Each row is a point on a tangle of strands that fork, close into loops and nearly touch. The rows are in no order.
In the rows, 128 means zero.
Two points are linked if the straight distance between their rows is under 111. Some points are linked to none.
pib: [137 155 167 145 135  73 146 139 170  68 125 101 147 151  87 160 105 145
 108 143 132 144 108 127 126 165  83 142  81]
lozed: [163 170 137 121 191 126 130 160 172 143 131 128 101 167 168 129  40 150
 126 115 119 110 126 124 154  82 128 128 161]
sen: [ 54 136 111 162 103 127 119 142 115 130 108 122 119  96 102 136 134 150
 104 119 170 134 168 105  97 124 147 145 110]
Zokig: [122 125 151  96 117  93  97 162 149 129 128 136 110 140 167 164  64  85
 103 146 114 119  73 134 165 109 104 143 103]
vupom: [169 153 143 134 169 112 110 162 156 145 144 160  87 154 190 135  71 110
 107 134 113 104 100 139 165  85 131 129 139]
lav: [102 101 100  97 137 172  64 115  87 152 131 172 129 147 161  98 169 111
 175 107  66 129 100 129 180 107 176 110 161]
Buz: [105 136 118 117 176 161 128 149 138 185 115 160 129 155 168 106  85 150
 206  89 156 103 138 129 119 102 162 104 191]
sak: [125 166 106 163 134 166 160  95 150 144  81 144  99 112 179 115 100 144
 188 115 143 114 109 147 124  95 121 133 146]
sano: [ 90 122 121 137 102 129 110 124 144 132 118 150  81  97 191 133 132  64
 131 147 105  95  86 175 142 106 129 129 110]
les: [ 77 102 172  72 100 107  91 112  85 130 164 105 159 141  92 127 108 156
  92 120 159 160 114 105 113 100 105 141 127]
Feg: [100 164 139 207 129 101 138 121 146  97 111  95  71 124 131 151 103 127
 114 142 127 109 144 134 120 149  85 127  88]
napi: [169 136 169  98 149 150 180 147 156 172 115 125 154 149 111 103 119 162
 130 114 150 141 152  97 117 133 150 139 150]
nupe: [ 96 119  98 194 109 160 122  84 106 130  95 152  90  83 175 111 182 108
 176 147  93  87 113 176 128 138 153 106 115]
lafus: [134 165 164 104 169 151 135 158 173 170 123 107 114 168 163 117  48 181
 150 121 137 118 126 104 143 101 140 153 142]
lene: [ 82 150 137 101  98 144 112 143 137 146 124 137 126 124 136 135 100 152
 135 106 133 155 108 149 128 121 124 151 124]
nufu: [146  95 116 101 141 137  66 163 121 140 197 168 111 147 162 133 121 113
 132 129  70  97  98 187 173  82 162 122 175]
ved: [160  92 103  91 128 157 178 112 125 162  90 139 159 113 140  83 166 109
 175  87 122 115 164  99 127 114 165  69 172]
novu: [144 148 130 129 130 161 184 159 150 162 114 155 160 138 135 116 107 175
 136 108 174 156 132 125 116 117 156 146 165]
zus: [104 161  62 160 100 149 128 136 134 105 122 164 129 120 157 153 120 102
 140 129 122 145  69 194 149 119 131 149 136]
visiz: [121 133 183  64 141 161  99 151 135 187 144 108 116 162 140 106  47 163
 147 127 139 135 115 109 148 113 147 157 126]
monuk: [ 32 127 122  86  64 115 106 143 105 133 145 151 151  72 102 125  92 133
 106 131 165 168 135 156 116 110 127 169 138]
Popiv: [ 70 168 107 207 102 116 145 137 130 114 106 109 112 114 105 139 119 146
  95 131 186 122 164  99  89 143 129 151  99]
Suni: [178 116 140  74 162 125 181 158 135 190 158 111 162 179 101 107  99 158
 106 119 150 167 153  88 137 131 163 147 169]
Ril: [165 102 154  93 186 106  77 169 108 122 204 108 131 188 131 144  79 134
 107 140  63 124  86 136 184 116 128 128 142]
Rino: [186 130 130 111 131 134 161 115 137 139  93 125 136 114 115 118 181 100
 132 104 120 136 142 109 123 152 132 105 125]
guv: [ 87  67 120  76 103 101 127  74  82 110 150  77 169 139  77 127 172 128
  86 120 114 140 148 105 129  94 113 119 139]
tibaf: [146 100 121  69 133 135 156 134 107 178 156 122 159 186 104 113 131 146
  92  99 117 165 129  94 140 127 146 147 164]
sut: [243 130  93 106 168 102 134 143 127 142 179 102 139 143 141 119 187 109
 119 124 112 168 148 120 133 131 126  86 170]
Ligan: [ 89 117 161 133 116  91 106 118 132  82 131 123 132 143  95 148 139 155
 108 131 119 148 143 116 127 133 109 122 100]
gotip: [ 63  81  95  95  83 113 105  89  77 100 147  87 161 108  83 132 152 142
  76 121 143 135 162 107 128  83 138 137 143]
Riko: [ 88  81 115  73 104 153 110  97  85 150 128 133 150 136 117 125 162 130
 109 103 102 158 118 114 118 116 145 117 144]
Sabo: [ 62 157  85 162  73 109 127 110 127  63 112 152 136 111 126 148 131 127
 122 147 156 155 107 198 106 134 117 138 129]
duv: [ 63 121 167 111 136 179  89 119  82 191 124 128  84  97 143 104 132 152
 148 105 130 116 179 101 127 118 152 134 125]
rop: [136 127  96 167  69 113 132  85 134  50 147 159 146 113 111 130 173  97
 153 194 138  66 114 163  86 179 111 152 108]
muna: [103 147 114 206 130 141 138  86 113 126  83 139  88  98 139 114 165 120
 151 128 105  94 152 144 122 162 126 109 106]
rira: [122 117 139  95 121  93  92 171 123 145 154 191 106 143 171 147  74  64
  92 138 100 110  81 160 186 104 136 145 140]
vum: [187 142 159 122 184  94 104 160 152 134 177 181  97 151 181 136  66 133
 104 147  99  97 102 169 141  70 146 114 159]
nizo: [153 112 161 155 113  59 126 168 167  47 149  99 133 154 134 189 102 138
 108 200 153  96  75 140 140 111  83 151  83]
fudu: [ 94  75 119 126 142 162 145 135  95 163 122  78 136 100  74 118 154 132
 105 117 132 116 195  78 119 123 140 127 117]
Zil: [110 135  86 121  82 146 179 173 134 140 135 148 182 130 108 147 104 162
  86 114 180 204  96 153 104 123 139 162 151]
tur: [141  74 108  70 107 171 167 118 103 175 104  91 151  93 121  96 177 118
 149 108 100 127 174 105 129 132 157  94 152]
naboz: [181  99  86 156 108 144 115  87 107 102  99 109 127  69 116 112 210  67
 143 146 120 111 159 133  87 163 136  72 101]
geven: [113 122 101 159 124 129 134 112 114 117  74 109 118  93  78 126 172 104
 105 110 130  91 201  85 104 157 134 108 103]
Dovor: [180 160  95 132 133 135 190 139 137 132 126 163 162 129 118 112 113 133
 132  91 158 157 133 127 133 132 135 135 183]
koriz: [148 112 131 109 156 149 143 106 122 164  83 167 140 138 139  87 180 121
 181 100 100 109 148  95 146 124 167  84 165]
Kibid: [101 105 144  88 131 141  79 112 105 138 141 128 141 159 131 126 138 131
 132 115  79 144  92 111 151 129 126 118 121]
kagof: [148 113 170 169 148  86 121 140 159 104 131  96  97 143 142 164 118 122
 122 172 108  78  94 136 131 138  96 131  63]
ledun: [118 102 127 140 121 128 118 123 127 109 128 157 152 128 116 132 201 101
 151 142 101  99 100 147 131 161 146 123 102]
ket: [ 90 164 147 175 120 144 137 129 137 133 105 108  72 106 149 135 113 156
 128 112 125 118 145 140 117 137 108 131 104]
Lim: [152 109 135  89 132 106  69 171 117 142 194 206  93 135 180 130  96  85
 107 139  81  87  97 188 171  84 156 128 169]
zisi: [ 57 122 160 138 142 155  84 124  91 167 117 109  88 118 124 121 132 143
 130 104 140 101 170  53 127 132 136 140  85]
fime: [102 173 130 181 114 165 158 106 140 140  89 122  73  86 171 123 105 152
 161 118 144 116 138 152 118 117 117 132 132]
Voguv: [128 114 105 124 148 157  83 147 124 140 154 163 129 150 155 121 154 111
 155 117  76 111  90 148 180 106 160 117 146]
fus: [184 155 151 183 146 100 152 109 178 101 131 105 106 123 121 148 112 102
 139 171 114  75  99 142 124 172  87 158  61]
sama: [ 82 125 168 127 145 184 120 119 111 194 107 139  91  98 161 104 138 169
 172 114 155 113 187 115 114 106 172 116 135]
vanob: [112  73 107  87 112 143 161 120 102 160 115  73 147  92  82 112 177 123
 125 110 103 132 179 106 106 142 137 107 130]
nason: [252 146 100 139 169 111 135 136 137 109 165  95 138 141 126 136 180 104
 111 128 134 168 124 101 121 158 114 111 132]
bet: [191 114 169  87 181  97  73 169 125 132 191 147 103 163 162 142  62 134
  97 150  66 108 100 153 162  87 145 119 150]
dufad: [152  92 183 137 128  61  97 162 147  87 141 112 103 152 160 188 108 114
 107 192 135  83  76 122 129 111  92 143  84]
Goral: [ 87 144 101 181  90 104 131 116 150  50 131 131 128 131 129 154 118 117
 123 183 155 129  96 192 119 134 101 147 101]
vafu: [138 118 211 104 168 125 118 117 135 154 116 106 120 155 100 117 142 155
 124 113  82 124 146  74 137 167 109 116  95]
palo: [178  94  59 148  81 132 121  89 110  79 117 130 158  78 112 121 203  60
 139 172 142 111 141 154  77 167 136  94 108]
dipe: [119 184 145 147 117 159 168 165 164 148 123 131 125 117 141 139  66 177
 126 135 195 176 117 162 104 125 120 179 121]
guz: [198 146  98 137 117 143 164 119 145 114 104  54 122  85  87 135 137 120
 110 117 172 161 178 110  69 164  89 114 107]
Bulo: [111 138  74 182 108 165 135  82 123 134  95 164  93  84 194 116 144  93
 186 137 110 101  92 176 138 101 145 123 145]
Ruvik: [207 161 156 137 152 104 121 125 165 101 129 107 134 127 105 133 166 100
 131 148 131 130 111 112 113 185 110 127  79]
Tep: [115  96 181  77 117  79 112  93  87 106 169  88 172 174  89 140 125 160
  75 127 136 158 114  90 136 111  96 129 123]
kolof: [132 121 106 171 120 138 135  92 101 117  69 137 110  82 107 106 189  87
 129 121 109  89 184 123 112 168 140  85 103]
tonop: [179 121  71 152  70 126 121  91 118  63 144 166 154  95 112 137 189  68
 159 181 154 102 119 144  68 186 127 138 115]
Kun: [123 182 137 191 117 113 175 133 146 116 114 116 111 112  78 142 103 152
  94 129 180 134 172 112  82 165  93 157  96]
Guk: [129  92 180  71 142  64 112 112 101 100 168 103 184 199  91 141 130 135
 102 137 111 163  88  82 161 137  97 133 118]
Gedo: [ 80 135 150 153 112  87  99 131 149  80 128 106  99 126 127 158 110 132
 118 147 130 130 132 142 134 123  93 127  92]
Metef: [245 163 133 141 165 121 131 112 165 105 126  83 131 136 113 136 165 109
 107 139 151 167 119  87  95 171 102 124  95]
biru: [ 72  81 112 113 127 170 130 142  90 171 129 115 143  86 101 118 124 144
  82 134 164 178 159 130 106 101 147 137 132]
Penu: [ 80 133 177 164 157 136  97 121 120 147 111  96  63 129 141 127 129 143
 137 107 103  92 170  69 144 141 118 120  84]
lif: [202 164 142 117 127 137 192 132 160 139 104  98 140 101  97 131 120 134
 109 118 182 164 150 109  82 165 107 141 112]
tera: [100 151  76 151  89 142 154 126 120  91 106 168 156 125 127 150 140 121
 128 114 135 162  83 175 121 139 126 135 135]
nisi: [131 121 119 128  99  80 148 117 145  53 133 138 177 144  89 137 169 104
 100 161 138 154 107 148 124 152 120 133 115]
Fuv: [ 83  81  90  87  98 176  97 105  73 145 119 170 150 128 151 108 173 123
 139  97  83 152 110 125 142 110 182 104 169]
sevob: [157 102  97  80 132 126 167 147 107 168 151 146 154 160 114 103 135 134
 127  91 105 157 152 111 150 120 160 114 206]
fesas: [143 130  94 143  99 126 147 125 130 107  95  73 130  83  73 128 157 102
 103 117 153 128 202 106  87 154 117 103 113]
gupur: [ 30 159  97 131  48 101 112 130 124  84 124 146 129  79 122 141 116 138
 102 127 174 162 138 170 103 115 133 149 134]
Numi: [164 153 154 155 145  63 154 157 177  59 138  95 148 162 112 181  80 130
 106 171 139 117  77 146 139 143  75 154  76]
Dides: [140 189 115 143 141 157 170 158 162 149 123 145 144 134 156 131  54 178
 153 117 183 142 116 144 123 107 128 168 156]
kog: [113 123 206 121 165 145 108 119 130 159 114 100  83 139 132 129 130 173
 141 111  89 101 157  81 141 142 105 118  90]
gaf: [119 140  46 173 112 156 126 117 119 128 123 179 111  97 188 131 127  88
 165 126 123 110  80 191 164  86 147 133 156]
vav: [ 53 100  92 134  82 120 109 124 105 108 118 124 142  99  88 138 149 145
  83 120 158 132 165 109 100 102 145 133 131]
nor: [170 120 103 116 139 116 152 146 117 130 153 169 152 137 114 109 174 104
 130 105  96 160 131 140 162 144 150 109 184]
nebi: [122 140 112 188  74  86 140  96 146  20 156 143 143 130 107 136 137 119
 129 211 156  96 125 180 114 157  96 161 109]
purit: [171 178 159 157 135  97 142 113 160  94 108 111 126 126  85 137 130 119
 117 141 134 139 140 119 105 188  88 133  83]
Kipif: [118 180 148 174 123 135 183 138 163 127 119 106 103 116 117 153  70 182
 113 127 168 146 127 147  97 147  93 171  99]
begiv: [115 130 184  56 143 163  91 126 117 201 127 109  94 158 155  86  59 141
 164 113 116  97 120 111 160  99 138 142 130]
fivuz: [104 123 162  90 148 182 114 131 128 196 109 148 123 139 159  91 111 167
 191 118 147 126 145 119 125  97 178 127 157]
lagan: [133 131 101 149 178 154 143 115 130 154  89 182 140 134 161  83 144 124
 213 101 110  90 127 119 138 121 143  85 172]
Pim: [120 118 148 100 140 133  87 148 140 128 134 117 117 161 156 149 111 122
 132 128  87 126  88 123 167 123 112 131 104]
zinof: [178 156 102 144 161 126 162 139 131 119 133 167 159 132 121 106 135 120
 152 105 114 149 128 145 163 143 132 118 175]
Zofe: [121 155 109 152 176 156 148 126 152 162  92 156 125 140 174 109  97 148
 202  99 136  95 123 126 127 103 132 113 173]
tuz: [229 120  73 110 171 119 146 122 122 147 154 112 140 120 154  95 174 104
 155 103 128 148 157 116 124 117 130  57 186]
vokas: [111 104 185 113 149 101 114 111 126 111 124 115 140 141  85 132 153 138
 105 122  97 133 147  85 124 153 103 112  98]
nef: [136  97 160  92 173  98  84 142 104 117 182 101 164 200 108 142 104 129
 115 132  87 138  76  98 180 144 110 128 131]
gari: [ 62  97 134  83 101 137 101 130  86 154 152 124 157 102  92 116 112 137
  85 129 166 178 139 122  98  98 128 156 131]

A piece is all that can be reached along the links. How many separate loops has the piece of each point below (a circle has one, a figure eight two, a Y none), and how many tips (points with one link)?
gaf -> loops 1, tips 3
Voguv -> loops 1, tips 0
Dides -> loops 1, tips 1
ket -> loops 1, tips 1
fus -> loops 0, tips 2

A fork is a point with three links, a tip a point with one. Leave the first point through the second and follow the links. Name the first fork or tip that comes.
tuz; sut -> fus
vav; sen -> novu
kog; Penu -> Zofe
Tep; Guk -> begiv
lafus; lozed -> gari
Sabo; Goral -> kolof
Dides; dipe -> guv

Name the points in between on the shortest way along the links from the first point to the second, in order.
Sabo; bet -> gupur, monuk, gari, les, Tep, Guk, nef, Ril
monuk; muna -> gupur, Sabo, tera, zus, gaf, Bulo, nupe
zinof; guv -> Dovor, novu, Dides, dipe, Kipif, Kun, Popiv, sen, vav, gotip
nizo; tuz -> Numi, pib, purit, Ruvik, Metef, nason, sut
